Each row is a point on a tangle of strands that fork and nearly touch. The rows are in no order.
In the rows, zero is written as 128.
Two points are linked if the straight distance between their rows is under 208. Some points are linked to none.
nogil: [113 159 182 184 135 153 212 140 135 187 153 153 175  91  77  70 109 188
 137 165 117 105  95 160 134 151 131 146 111  94 197 140  88 154 144 127
 122  85 105 145 159 167 116 118  88 147 160 132 158 132 118 159 138 152
 160 168  93 129]
vonub: [136  66 162 122 167  90  96 141 116 132 102  85 174 148 121 164 145 158
 155 135 122 156 106 153  50 134 136 183 142 157 165  81 142  56 173  94
  54 116 116 176  96  60 153 132 111  79 132 135 160 108 161  68 128 102
 112 110  95 117]
deza: [169 128 123 170 139 152  41 104 115 108 108  92 137 134 148 137 132 112
 195 141 145 222 154 151  69 156 107  59 147 143 126 107 161 130 132 110
 160 163  96 195 175  83 122 123 140 134  88 178 131 105 145 116 174 121
  96 118 186 116]
bazo: [127 128 179  80  99 151 132  85  99 132  97 116  66 149  76 167 146 186
  59  96 117 157 186 145 131  90  74 173 177  80  94  88 131 126 133 164
 116 125 144 115 132 170 126 154 126 101 116 118 145 145 126  80 108 145
 104  87  95 154]
Dat: [122  83 122 134 123 153 139 136  93 126 159  46 127 146  81 100 105 126
 143 126 175 119 108 134 188  94 153 108  91 159 101 133  35 137 161 139
 146 115  53 114 157 149 110 112 118 110 167 184 125 146 104 129 110  89
 132 186 150 145]
Namuz: [127 178  89  60 117 138 170 112 181 109 133 135  62 118 131 165 129 132
 159 101 101 151 129  96 142 126 191 129 104 161 112 158 159 158  83 136
 142 144 160  66  38 158 130 131 121 119 166  97  96 134 108 149  91 144
 143  88  81 134]
futur: [109  86 123 154 137 162 130 133 109 170 147  53 142 153  86  84 117 168
 181  90 168 128 122 170 136 122 150 108 132 132 158 124  96 139 119 149
 125 139  85 114 131 134 110 164 160 102 148 143 131 145 116 123 122  63
 105 187 172 155]
mosa: [141 108 166 166 110 144  79 109 105 123 107 111  63 185 120  92 118 154
  92  70 129 153 131 174 151 137  72 126 168 109 128 116 159 116 132 106
 134 118 109 139 177 152 145 147 105 166  64 179 153 134 126  90 152 157
 124 138 155 160]
pureg: [154 132 102 145 102 146  99 128  87 155 121 104 205 150 150 160 108  96
 125 130 110 157 104 141  67 144 146  96 147 160 131  94 137  98 169 121
 117 113 113 179 147  94 170 124 105 128  55 140 163 127 115 106  78 114
 118 165 136 120]
mim: [ 86 162 146 140 177 139 159 118 123 129 133  86 111  80 139  97 108 187
 134 167 124 125 136 121 188 130  39 123 100 110 124  81  97 175  72 124
 146 179 168  90 144 139  95  91 111  79 168 163 126 142 168 144 132 113
  74 104  90 134]
kotis: [104 130 151 182 164  99  45 133 144 104  28  97 139 104 180 141 153 129
 139 160  86 127 126 130  80 153 144 108 164 138 117  85 161  73 164 115
 117 155 176 128 111  76 162  80  98 156 117  95 152 150 161  95 176 118
 153 114  95 148]
pof: [103 151 128 114 136 136 144  81 116 132 128 152  62 140 139 118 105 149
 132 100 123 154 163 118 103 158 135 107 154 128 139 170 196 143 105 141
 168 129 136 143 147  60 104 141  99 172  59 137  87 155  94 153 198 110
 134 141 138 146]
dol: [136 145 129 127 130 148 118 139 167 105 139 130 141 117 125 128 176  88
 159 133 123 126 132  96 138 112 178 118 122 130 114 171 114 120 170 146
 153 147 147 112  62 144 120  67 156 146 176  62 116 149 120 140 181 136
 188 123 108 129]
gur: [190 108 112 102 134 119 121 140 122 112 139 150 141 151 174 205 115  84
 151 161  95 121  81 101 112 138  78 125 101 183 122 101 151 114  97 113
 104 133 171 136  69 120 160 103  89 107 138 122 134 122 135 128 125 191
 111  69 131  49]
nepu: [154 156 110  82 152 127 185 115 188 115 138 143  88 126 130 116 107 123
 154 131 101 143 105 103 127 132 167 138 123 145 130 166 167 123 109  82
 101 135 173 103  50 153 178  69 116 110 144 123  84  91 146 135 135 151
 120  78  78 140]
laf: [157 116 171 129 104 159 161 115 172 135 148 129 136 139  58  98 174 100
 108  87 135 127 137 141 161 111 132  80 121 101 117 184  99 134 147 128
 115 123 115 134 147 194 101 123 113 149 151 144  89 113 117 150 133 167
 146 120 154 123]
tuse: [170 132 169 132  95 122 112 148 184 128 154 126 152 110  78  77 156 117
 143 117 147 169 158 165 132 134 143  76 138  75 128 190 102 149 134 124
 143 119  94 153 150 135  69 127 152 175 139 114  86 122 123 151 188 179
 173 114 166 122]
seg: [142 109 151 119 125 164 121  79  95 112  92 143 119 144 143 147 151 163
 101 165  91 171 156 108 130 119  57  88 148 126 108 106  98 185 113 138
 142 131 152 132 161 161 120  95 117 125 104 155 145 132 128  88 129 146
  73  78 115 100]
fub: [110  45 151 118 175  64 108 123 129 142  77  54 150 122 116 115 136 194
 121  87  92 149 146 175 111 128 182 144 163 117 139 103 131  89 149  98
  60 131 135 139 112  72 153 125 116  99 126 135 131 124 157  64 100  93
  85 103  67 156]
kanu: [ 98  81 133 153 153  86  98 134 103 132  71  46 131 133 112 103 132 145
 111  71  94 118 133 177 138 109 212 126 159 103 111  92 118 139 156 146
  75 132 105 101 108  76 147 129 147 103 149  89 132 183 133  80 100 106
 109 147  77 139]
laz: [134  68 145 123 159 143 117 137  84 145 157  91 174 181 107 154 165 150
 177 165 126 143  59 143  74 134 120 178 124 167 163  73 115  98 188  97
  89  87  94 161 120  90 154 137 107  65 132 137 193 127 119  65 158 114
 116 153 128 104]
vad: [122 105  92 100 150  69 106 137 136  80 108 139 105 113 162 116  97  58
 103 101 148  67 148 105 147  99 187 176 120 118 110 139 157  49 148  86
  99 114  95 139 133  96 176 117 150 112 141 139 107  91 165 137  89  84
  95 145 152 159]
zef: [ 98 106 141 186 191 109 146 102 155 168  82 133 150 114 143  49 123 154
 166 154  93 142 120 147 109 149 135  82 156 111 182 147 148 151 121  83
  93 150 157 132 138  86 165  89 127 134 100 133 109 130 161 122 151 127
  93 127  98 135]
nal: [182 133 125 139 124  89  89 157 137 129 134  90 146 149 128 105  86 107
 102 113  97 137  88 138 154 135 108 116 170 128 113 122 148 119 124  93
  83 143 168 137 125 101 160  85 114 129  96 138  98 135 162  98 145 171
 115 105  96 127]
laruz: [ 71 115 135 150 186 106 128 126 142 119 142 167 159  70 168 144 198 152
 156 203 110  98 107 130  92 174  86 137 108 125 152 116 164  95 113 101
 134 132 188 146 161  90 106 136  67  96 155 136 135  99 118 137 194 132
 141 112 159 100]
duz: [115  84 121 148 158 106 144 102 153 151 104 165 182 145 139  86 139 111
 171 118  76 107 122 126  83 149 186 101 125 134 189 168 132 135 141  96
 107 127 119 137 127  96 180 133 146 148 127  97 118 114 147 129 120 127
 106 162 132 108]
Labe: [111 167 137 153 135 125 211 114 145 151 106 192  65 114 127  75  91 119
 114  56 103  92 142 108 191 119 175 110 103 113 163 189 160 138  90 151
 106 162 119 104 110 165 162 163 151 157 176 118  87 113 131 197  71 131
 108 154  99 152]
zopi: [105 112 203 143 116 121 146 130 114 115  96  95  61 104  88 129 133 185
  90  90 149 151 173 180 138 114 111 172 130  84 108  78 118 152 119 182
 137 134 113  92 116 160 132 171 135 113 151 111 147 150  84 100 109 103
 113 105  68 133]
tutub: [105  88  73  77 130 111 121 150 121 106 119 109 129 148 180 163 120  77
  99 119 109  93  89  72 156 120 161 158 109 194  96 103 104  80 136 115
 130 132 119  80 107 132 153 136 145 116 137 140 162 122 133 112  61  96
 106 139  94 143]
rodi: [146 179 160 105  71 150 127  96 112 152  80 160  79 173  98 167  98 147
 103  95 133 147 165 128  98 102 146 150 168 137 133 141 155 131 125 202
 111 107 117 120  96 154 138 175 163 199 100  71 137 171 119 148 102 163
 180 129  90 165]
muko: [126 133 180 158 135 144 176 148 125 189 171 148 183 123  99  82 106 201
 176 168 129 142  91 172  95 179  92 126 118 118 204 137 110 142 120 128
 149  94 123 182 168 100  96 155  96 149 103 127 140 136  96 156 183 135
 170 176 145 120]
Sonep: [129 162 136 158 110 186 172 102 151 136 139 136  91 121  53 102 171 103
 114  77 126  97 133 155 165  95 158 104 144  81 111 146 125 168 148 149
  86 130  97  89 123 194 156 122 142  91 183 112  93 124 125 143 100 137
 106 141 126 129]
Vazi: [127  46 141 136 113  97 117 157 118 120 138  83 160 129 110 143 146 150
 132 134 193 155 133 140  91 113 149 184  95 137 132  92  72 131 134 153
 101 125  73 129 108 151 117 188 193  91 171 124 167 107 110  92  64  88
  90 119 105  93]
kasid: [124 130 147 154 142 152 109 119 115 126  66 145 165 115 157 142 168 105
 116 177 168  72 145 104  83  88  93 142 109 128 125  89 104  87 160 154
 131 118 124 145 119 152 128 132 155 149 126  91 174 145 147 140  82 101
 157 131 139 101]
gal: [126 175  82 112 145 139 114 124 165 135 144 164 125 104 134 149 169 107
 141 140 111  81 134 118  81 140 130 142 163  99 130 136 209  86 144  91
 119 137 191 113  78  96 138 107 123  82 140  74 101 121 146 140 183 124
 154 121 165 133]
varan: [112 157  97  95 146 164 152  73 140 115 138 110  73 134  96 121 141 106
 120  87 132  90 155 111 161 104 138 104 141 116 106 145 156 129 124 120
 107 124 114 101 146 137 142 119 113  95 133 165  71 118 153 146 104 103
  83 134 158 147]
Samo: [123 121 167 178 173 147  92 122 154 111  35  65  74 124 171  91 140 144
 168 116 129 127 141 122 142 128 147  60 126 154 111 122 103 110 115 145
 148 171 146  98 113 156 140 102 147 178 126 123 139 141 148 136 137 107
 147 128 115 154]
Gel: [114 161  55 135  98 123 126 144 164 103 121 185 110  77 151 145 174  94
 148  98 150  79 147 117 138 133 149 135 127  98 115 143 199  94 103 117
 128 150 147  81 100 150 131 170 174 109 166  83 109  87 150 149  63 150
 160 136 197 110]
bife: [154 153 116 158 123 147 102 121 110 145  62 145 174 126 190 165 114  62
  88 154 110 116 137 103  69 109 111 112 145 172 137  93 133  79 159 135
 118 120 126 173 138 115 182 104 134 163  69 109 169 127 144 140  61 110
 130 144 115 117]
nuse: [100  84 104 151 135 135  81 105  92 150 133 119 130 179 170 142 166 184
 132 110  96 153  92 123 101 188  85 116 173 174 154 124 184 115 129  88
 144 160 178 127 146 116 107 166  98 122  83 160 157 109 104  86 189  95
 103 139 152 130]
Kes: [131  87 103 105 153 127 124 138 161  87 145 158 178 113 178 159 159  68
 172 183 126 128 126  68 116 124 122 116  69 175 135 135  77 129 109 136
 154 138 124 119 107 138 128 105 162 133 176 121 140 128 137 133 107 146
 133 111 143  76]
begiz: [133 141 121 157 120 124 141 174 155 123 139 210 183 104 122 151 166  87
 107 158 134 112 125  97 142  80 146 172  87 101 115 146 102 148 183 166
 134 149 150 120  45 150 156  94 172 106 196  34 143 129 111 141 129 141
 173 111  77 128]
vuba: [169 175 109 119  63  96 114 175 165 160 162 145 200  97 112 113 131 108
 119 164 134 193 153 139 107 140 156  71 153 112 132 183 101 178 130 123
 145  89 134 161 139 117  77 107 151 174 106 107 123 113 114 140 160 185
 189 116 136 135]
Fibu: [125 155  91 161 138 118 136 180 137  88 156 202 114 100 155 114  96 126
  96 128 144 101 138  90 232  94  83 165  93 101  98 150 120 142  98 118
 154 177 174 119 109 168 134  87 165 110 166 140 122  97 148 156 110 144
 104 101 121 160]
Mipig: [151 134 197 138 157 156 150 138 149  97 115 162 110  96 123 115 114 171
 123 185 159 147 152 139 145 103  71 156  85  97 114 129  68 150 110 141
 168 122 125 141 127 213 127  84 135 143 146 148 145 104 137 137 149 152
 129  62 100 133]
dovuz: [128 157 126 113 143 138 101 116 125 128 104  42 139  97 146 146 125 138
 166 189 133 151 138 149 109 139 102  57 110 144 117  62  99 137  96 154
 152 124 145 127 172  70  94 122  98 110  86 144 113 164 133 138  96 107
 136 135 145 105]
Fuvet: [121 151 144 177  92 116 128 177 145 168 153 103 138 124 102  44 101 171
 146  99 119 133  70 194 176 174 114 106 153  92 149 134 113 152  99  86
 140 124 116 112 171 150 101 161 127 159 101 148 142 124 129 126 147 187
 157 168 165 139]
tari: [133  99 106  82 137 141 156 132 138 137 178 148 188 158 142 173 150  99
 145 172  96 117  74  80 102 141 114 140 101 180 146 130 104 123 140 130
 121 133 164 121  80 121 130 110 120 104 157  95 133 135 112 116 148 149
 133 130 108  78]
kime: [119 124 185 126  95 129 121 108  98 134  70 108  54 144  87 148 104 167
  95  77 144 162 194 159 102  86 169 166 161 106 119 121 152 142 137 223
 118 125  92 105  80 139 151 185 164 164 144  61 142 172  77 131 114 111
 146 127  61 154]
Kupet: [133 103 177 144 157 145 133 114 146 128 100 143 168 119 146  97 123 139
 114 168 150 152 186  92 128  94  68  98 119 137 138 158  63 135 121 149
 152 165 160 152 130 177 114  73 161 171 138 133 123 112 139 151 139  97
 115  95  99 149]
nimun: [106 136  72  89 119 180 164  77 153 139 148  79 122 130 122 141 144  73
 153 117 107 115 125 102 110 132 186  66 145 177 132 151 136 115 152 126
 134 110 114 112 132 105 140 115  97 109  98 148 103 132 108 139 105  80
 122 167 144 132]
Vab: [112 181 136 117 153 174 147  69 133 114 112 161  27 135 139 153 119 133
 152 123 152 106 158 121 107 152 111 117 123 137 138 130 184 134  95 160
 169 116 135 109 145 122 128 159  99 171  82 137 102 143 135 169 142 128
 157 128 167 138]
Tido: [ 82 133 100 126  94 105 179 155 107 138 157 159 137 121 119 148  85 141
  87 104  93 120 119  94 195 135 138 124  93 136 126 141  87 198  83 166
 125 153 131  83 132 149  77 150 114 144 172 148 124 152 120 147  76 139
 107 131  68 130]
teke: [158 176 102 120  71 101 129 170 130 175 206 133 210 105 117 143  98  93
  83 145 175 153 135 142  93 140 118 123 144 122 110 159 129 113 137 126
 153  93 143 194 175 122  89 143 118 143  71 144 133  89  97 152 144 138
 167 144 169 133]
todaz: [120  80 115  95  89  94 171 168  72 141 160 148 155 177  86 161  78 121
  88 128 120 130 111 114 165 114 158 150  89 164 118 133  51 182 143 164
 116 111 111 121 133 150  94 155 120 127 160 148 134 160  98 109  97 133
 126 138  73 129]
fugim: [134 121 147 144 108  91 145 150 103 139 144 182 117 158 111 105 105 163
 110  78 107 118  97 160 117 149 155 208 148 103 143 142 146 137 134  86
 117  94 103 122 118 152 164 155 135 134 128 116 165  97 117  79 144 162
 121 136 125 119]
Pifu: [111 156 107  94  98  93 145 182 174 119 174 117 178  89 126 128 131  76
 126 159 176  81 112  93 145 111 176 177  98 126 119 153 118  70 165 107
 134 100 111 143 119 127 113 130 131 123 144 117 137 102 126 164 137 112
 177 157 158 143]
Kopip: [165 130 159 102 119 102  80 116 165 124  70  58 123 126 136 149 115 112
 154 102 140 161 167 139  92 130 165  74 124 154 124 132 149 102 112 169
 114 142 135 145 104  69  99 142 126 182 102 101  82 172 139 152 117 133
 166 118 119 119]
Zevaz: [102 163  56  81 103 170 172 106 162 134 149 148 151  96 114 146 183  69
 117 161 101  97 135  92 100 124 198 113 146 127 126 141 125 135 167 108
 116  65  92 117 138 121 131 102 119  96 122 125 144 123 116 141 101 113
 132 154 154 125]
pedu: [101 129 139 110 186 118 125 111 119 115 106  79 108 113 141 134 126 165
 153 162 115 128 131 134 126 131 111 122 105 132 115  76 103 148  98 130
 128 128 145  99 134  84 112 116 102  84 145 141 116 153 146 122 137 103
 103 112 100 122]
sok: [108 140 103 164 142 116 111 121 166 131 110 187 115 110 141  93 180 104
 155  83 109  61 150 122 116 154 151 104 161 101 137 177 208  83 130  99
 135 176 180  94 101 125 144 143 157 136 170  74  89  97 153 148 153 127
 147 153 186 135]
Rud: [126 101 100 112 187 100  95 108 118  92 108 136 114 122 181 167 154 114
 150 178  73 114 111 118 112 143 111 120 115 135 116  73 150 143 108 104
 106 130 158 118 125  69 153 102 103  77 157 133 122 142 154 102 142 154
  81  71 118  77]
sali: [148 104 210 126 159 111 146 116 181  76  89 131  82  99 117  97 130 170
 102 141 124 160 139 180 145 124 106 145 104  75 108 119 105 116 115  92
 126 100 113 141 155 184 144 100  78 143 121 181 129  73 133 117 133 180
 121  43 116 119]
refez: [151 108 181 148 138 114  93 118 149  79 107 126  72 124 142 102 134 137
  82 108 133 150 127 163 138 143  92 141 143  96  98 138 177  76 146  67
 134 114 133 160 161 165 169 103  72 152  89 194 131  63 121 105 167 162
 124  73 140 146]
Sutir: [131 140 105 141 145 118 140 119 119 127 151 177 139  88 162 119 129 126
 107 169  95 110 113 132 111 139 106 157 155 115 128 133 156 134 129  70
 125  79 146 166 146 131 178  80  89  98 100 155 152  80 120 125 155 154
  93  97 143 110]
berab: [ 97 128  62 126 122 140 101 148  90  98 138 107 118 131 162 160 138  87
 110 134 122  87  98 110 177 120 128 138 114 147  85  74 101 159 115 155
 150 146 107  54 126 128 118 138 154 102 155 115 144 173 130 108  75 116
 125 146 122 112]
met: [119  93 151 163 136 114 127 136  81 141 141 137 144 170 121 118 134 139
 155 120 131  85  78 160 107 144 139 190 104 128 159  95 127 128 165 112
 116 108  96 136 142 119 143 176 120 112 136 110 176 137 118  85 153 120
 126 179 156  89]
domeg: [163 122 175  75 123 158 123  54  97 122  90  82  85 138  98 156 152 160
  69 143 110 172 168 140 144  98  33 118 145 107  96  76 118 140 140 138
 132 112 141 150 183 160 142 119  75  69  95 172 136 114 137  86 120 142
  57  63 123 118]
pipob: [136 173 125 100 127 127 205 111 141 131 135 200  92 133 120 141  83  78
 136 106 121  69 128  96 148 116 148 129  63 149 154 164 148 133  97 153
 137 122 118 120 122 139 144 159 104 158 145 120  86 144 132 195  76 140
 143 150 132 114]
Fam: [120 206 104 114  90 136 172 156 164 164 158 108 134  93 126 131  79 109
 109 127 162  87 126 106 182 120 120  94 109 146 148 140 105 114  80 147
 130 128 140 116 156 166  78 134 112 151 117 159 121 119 151 201  65 102
 154 159 137 172]
miz: [ 97 139 136 175 146 149  96 109  82 115  86 115 107 128 145 130 158 100
 114 122 171  55 141 139 166 100  98 125 111 114 105  74 122 126 137 182
 149 138 111  96 159 139 114 156 133 135 136 106 135 174 147 139  90  94
 153 160 161 109]
Puda: [126 156 167 174 128 137 185 146 122 135 144 202 140 112  94  85 131 145
 100 132 112  98 115 154 146 125 146 175 127  77 138 155 104 164 162 111
 130  89 106 135 128 181 158 102 127 136 158 108 151 118 111 126 162 157
 147 126 100 133]
zeko: [137 153 136 104 106 146 142 122  97 174 128  86 126 145 120 118  21 173
 122 148 170 182 168 126 123 112  85 103 152 159 146 124  97 126  95 170
 176 132 139 149 159 114 105 126 137 171  38 170 126 154 106 158 110  70
 123 147 106 191]
bega: [136 152 125 163  78 115 150 163 122 177 175 133 188 120 120  79  82 134
 160 136 122 129  77 156 143 184 115  83 117 129 169 145 116 159 113 117
 158 120 123 166 191 109 104 165  96 180  74 143 125 133 114 151 130 156
 177 204 188 115]
bik: [143 152 126  97 115 124 170 160 112 143 158 158 126 131 126 164 121 147
  68 140 160  74 108 116 134 101  77 224 126 129 117 105 154  70 143 105
 106  88 176 133  86 174 139 130  96  86 116 121 170 108 117 118  91 130
 136  94 114 137]
geka: [131 129  96  83 127 135 176 117  97 134 174 165 132 131 131 181 117 110
  68 160 109  87 100 106 124 120  95 177 119 157 116 117 142 117 145 105
 121  68 143 156 139 142 158 118  61  89  89 167 149 106  92 121 110 123
  96 102 125 113]
Guno: [119  93 102 122 146 104  88 117 114 126 152 153 128 133 163 175 207 162
 150 150 107 132  88 137  74 192  85 134 155 142 134 118 202  88 125  69
 121 124 178 133 150  98 102 174 106  81 144 138 143  76 122 107 192 128
 113 104 187  97]
Mav: [131  73 125 100 132 101 137 139 127 102 170 135 176 121 120 157 149 123
 164 170 163 159 130 126 113 121 134 142  60 134 134 114  55 170  92 157
 120 124  78 131 135 124  83 160 184 103 193 127 121 127 123 126 100 137
 106 108 136  67]
Pafad: [ 79 132  79 116 102 122 155 137 130 128 151 157 138 101 160 157 133 117
  92  89 128 101 151  76 197 129 115 105 120 140 126 157 116 130  72 147
 142 171 152  99 147 168  73 156 133 150 142 157 110 102 148 164  51 114
 125 124 147 142]
tukev: [145  78 155 143 162 122  69 113 116  97 133 127 130 144 135 107 153 141
 167 137 147 183 152 148 107 152 109  85 127 105 132 146 129 140 132 121
 151 142 103 187 179  63  86 130 132 140 121 151  98 133 121 119 219 110
 120 124 174 115]
Tezet: [168 104 162 164 125 124  59 135 121 100  72  75 139 150  89 114 149  80
 160 111 173 127 143 151 109 101 191 117 127 106 110 119 109 113 190 164
 102 130  51 139 100  90 122 122 186 148 159  76 111 167 157 123 151 132
 157 152 139 102]
sagaz: [120 178 151  83  99 120 144 120 110 153 126 111  76 137 107 114  48 194
 127 116 133 186 151 151 125 130 134 123 151 128 140 140 147 149  84 165
 160 108 120 141 149  72  81 155 109 180  51 138 109 177  79 165 160 120
 155 150 103 179]
Lugil: [127 145 108 155  99  86 159 201 152 138 172 216 174 121 139 120 103 102
  99 122 124 117 118  93 182 109 150 167  94 119 130 167  95 173 122 142
 134 160 158 109  74 173 151 117 179 126 187  82 143  91 124 146 122 138
 140 126  82 157]
riko: [ 97 134  61  93 117 112  69 133 108  90 112 152  98 109 165 174 168 117
 112 121  79 113 141 117  87 152 176 161 182 103  92  92 189 109 136  94
 118  99 101 106 127  57 123 138 150  88 119 109 145 136 143  94 136 138
  99 122 153 121]
Rugi: [ 92 131 110 132 117 128 117 139  71  94 153 152 106 135 106 145 160 121
  43  86 119  74 134 111 219 103 125 179 144  95  69 132 139 127 189 142
 137 122 132 111 132 139 118 111  98 110 141 118 127 159 108 111 143 131
 139 140 110 153]
kora: [ 89 160  95 145 153 149 106 141 115  92 157 141  91  93 163 121 132 160
 127 138 143 118 138 103 215 127  50 143 120 106  97 118 143 153  90 122
 188 196 176  95 123 162  89 102 139 102 152 146 126 127 143 137 155 118
 102 106 132 150]
kapul: [100 146  65  85 105 121 149 155 124 111 184 129 139 100 104 131 122  88
 109 149 136  98 107 114 142 122 195 178 114 116 105 122 104 140 161 108
 131  72  63 123 141 106 114 122 130  87 145 136 140 132 113 131 135 121
 129 165 139 146]
muz: [145 102 126 136 111 130  74 118 138 127  83  63 134 139  90 115 164 134
 128  69 119 167 163 152  99 100 217 108 183  98 107 137 122 147 157 150
  79 143  77 109  87 115 122 123 203 119 162  69 117 148 138 101 134 121
 119 141 117 139]
Rabu: [137 106 127 111 111  73 137 195 158 138 159 157 215 128 129 124 111  85
 104 152 141 132 121  92 158 114 159 150 101 143 130 170  70 124 154 119
 113 120 137 150 115 152 122 107 152 143 157 119 144  80 142 133 138 140
 153 124 111 153]
dis: [ 95 117  77 132 147 157  98 139 114  96 121 110  87 159 202 122 129 112
 123 121  86 127  87  58 171 136 133 128 151 194  98 126 112 116 131 102
 159 171 144  64  96 151 169  70 162 130 133 133 166 128 128  98 142  99
 104 134  81 163]
lepem: [145  90 178  96 168 102 138 121 149 109 147 122 150 135 119 146 116 105
 146 123 179 107 163 112 122 108 106 140  59 139 141 165 131  85 125 160
 136 161 147 167 105  84  87 139 104 141 165 117  51 149 124 179 168  97
 159 111 137 102]
vif: [ 95  72 137 152 149 110 133 128  72 108 140 130  94 154 124  72  79 156
 119  86 126 140 128 124 191 122 107 143 124 115 129 152 102 169 119 127
 156 160 100 132 157 123  99 122 132 152 140 165 112 164 108 116 172 115
  94 156 118 146]
sor: [107 135 123 109 135 116 192 142 145 177 159 155 186 128 130 144 142 143
 108 140 101  76  77 122  90 139 113 180 125 145 166 126 134 101 127 105
  86 116 187 109  71 158 147 140 111  95 149  85 152 119 120 121 109 135
 137 139  88 107]
Vude: [125 159 128 112 140 111 148  93 119 106 107 156  39 138 123 143  95 113
 127  80 161  74 140 155 151 139 127 139  95 112 128 113 190 124  78 162
 115 117 123 107 145 106 142 203 101 156 113 138  83 156 153 170  78 155
 146 146 175 120]
goko: [109 169  78 105 119 169 139 105 153 113 126 154  72 107 130 168 157  99
 155 122 169 107 154 114  86 118 165 148 117 110 121 114 166 135 101 148
 138 131  97  79  87 145 135 173 176  99 152  90 129 116 130 155  81  97
 136 129 173 112]
did: [140 115 104  89 117 157 129 112 159  65 130 149  47 140 150 177 156 107
 174  99 154 146 131  84 126 138 162 133  87 168  98 152 146 110  98 133
 152 147 125  86  71 184 137 148 155 135 162 134 123  94 125 126  91 141
 137  97 159 102]
Votid: [126  97 161 137 121 112 170 156  96 129 165 106 135 152  81  93  53 150
 149 137 145 157  96 140 176 110 146 146  76 140 145 149  31 176 129 156
 147 129  81 130 143 150 114 113 122 146 180 160 121 155  95 131 144 129
 136 154  83 136]
tige: [149 181 101 106  84 183 164 119 123 175 177  77 123 148  98 121  57 120
 132 143 169 151 121 123 154 116 101  80 143 166 132 129  95 144 105 149
 149 118 122 133 178 147 114 113 108 140  62 194 104 131 114 156  92  88
 120 158 151 173]
Bepi: [122 157 134 152 163  99 122 153 140 110 154 184 140  58 159  96 128 140
 130 190 144 104 143 150 124 149  84 160 132  71 136 140 164 113 116  87
 158 107 145 177 161  99 127  92 111 120 121 132 123  94 145 155 204 144
 141  96 166 122]
mudip: [146 119 174 137 130 116 102 148 172 105  79  64 159 110 111 116 180  80
 154 146 173 112 117 121 105  84 193 140 117 114 105 141 109  54 198 143
  91 129 106 137  69 132 143  91 147 142 163  75 130 129 146 130 147 121
 198 116 101 128]
mari: [187 126 132 129  85 114 107 155 124 163 174 105 128 169  68  87  99 133
 125  90 144 134  96 200 158 127  91 118 152  91 135 113 120 159 101 103
  95 110 103 142 178 126 108 168 138 110 106 157 105 140 142 105 114 178
 115 141 176 121]
dosov: [159 148 139 118 138 155  93  74 150 143  78  23 130 116 142 148 123 120
 178 137 129 209 185 121  78 130 118  12 142 164 107 106 128 123 113 171
 162 178 168 137 129  83 110 108 118 147  85 131  94 152 141 129 118  97
 131 114 126 123]
sef: [145 134 110 145 116  99 111 131 153 165  74 176 212 111 172 135 147  82
 108 140  70 113 142 108  53 139 162  92 151 144 160 152 147 106 148 113
  98 121 145 154 114 101 171 123 155 169 103  70 137 115 147 136  86 148
 147 143 109 104]
bovu: [155 157 123 127  80 139 108 138 120 168 151 128 162 137 129 145 112 134
  85 111 144 139 126 140  83 142  99 145 181 137 134 136 161  90 134 110
 117 100 141 163 147 137 128 149 124 145  55 134 152  94 118 117 117 121
 139 141 157 136]
lavus: [137 122 128 166 151 158  74 110 103 157 112  85 145 139 159 133 128 192
 171 144 132 209 113 154  68 181  84  87 158 165 153  88 170 104 123  82
 141 157 148 166 154 119 145 146 107 111  56 192 180  85 121 104 147  84
  93 128 159 156]
Daga: [144 180 111 103  78 177 108 115 117 124 124 137  78 159 116 173 126 129
 159 111 160 158 134 127  79 124 162 138 143 134 119 114 136 161 105 176
 137 113  73  93  95 142 117 164 191 150 113  88 142 145 125 127 116 140
 156 136 143 119]
Dup: [122 100 133 154 164 137 128 100  99 142 125 160 143 151 160  94 131 164
 145 173  89 169 123 117 111 137  60  94 154 133 164 129 132 188 114 103
 118 166 171 144 136  95 131  80 149 116 107 135 123 157 137 104 184 133
  61 108  95 104]
vifu: [149  65 151 100 121 119 103 118  91  82 161 143  98 168 118 121 108 138
 137 111 135 177 124 113 141 140 122 137 105 131 108 169 104 156 131 129
 162 126  89 162 158 103  92 131 113 160 122 163  97 144  92 109 198 140
 119 127 144 118]
vupu: [169 119 115 163  92 153  78 110  76 158 133  96 110 206 108  99 123 140
 120  80 105 145  92 176 177 134  76  88 180 117 144 100 159 168 124 107
 103 122 114 124 188 126 139 151 124 120  70 173 128 165 141  75 117 159
  95 153 166 125]

A fork is a point with three links. Follow the links from the first point to the second and name the forks in between, in order.
Dat / muz => Votid tari pedu Lugil
kora / fub => Lugil
Kopip / pof => pedu tari Votid
pureg / Bepi => Lugil pedu tari

A fork is a point with three links, a tip a point with one. Leave the first point through the second and follow the links. Name the first fork or tip that comes.
Kupet / Mipig => Lugil
duz / zef => goko
mudip / Tezet => Kupet
Labe / pipob => Votid
Tido / Pafad => Labe
Zevaz / nimun => bife
lavus / nuse => tari

Follow the links from the first point to the second, and from the first to the third. Name the last point that the two ways share.
nimun / bik / Fuvet => Lugil
bega / nimun / geka => Lugil
berab / laz / gal => bife
dosov / met / Vab => pedu
Dat / dol / Kopip => pedu
zopi / tuse / dis => bife
Votid / Mav / laf => tari
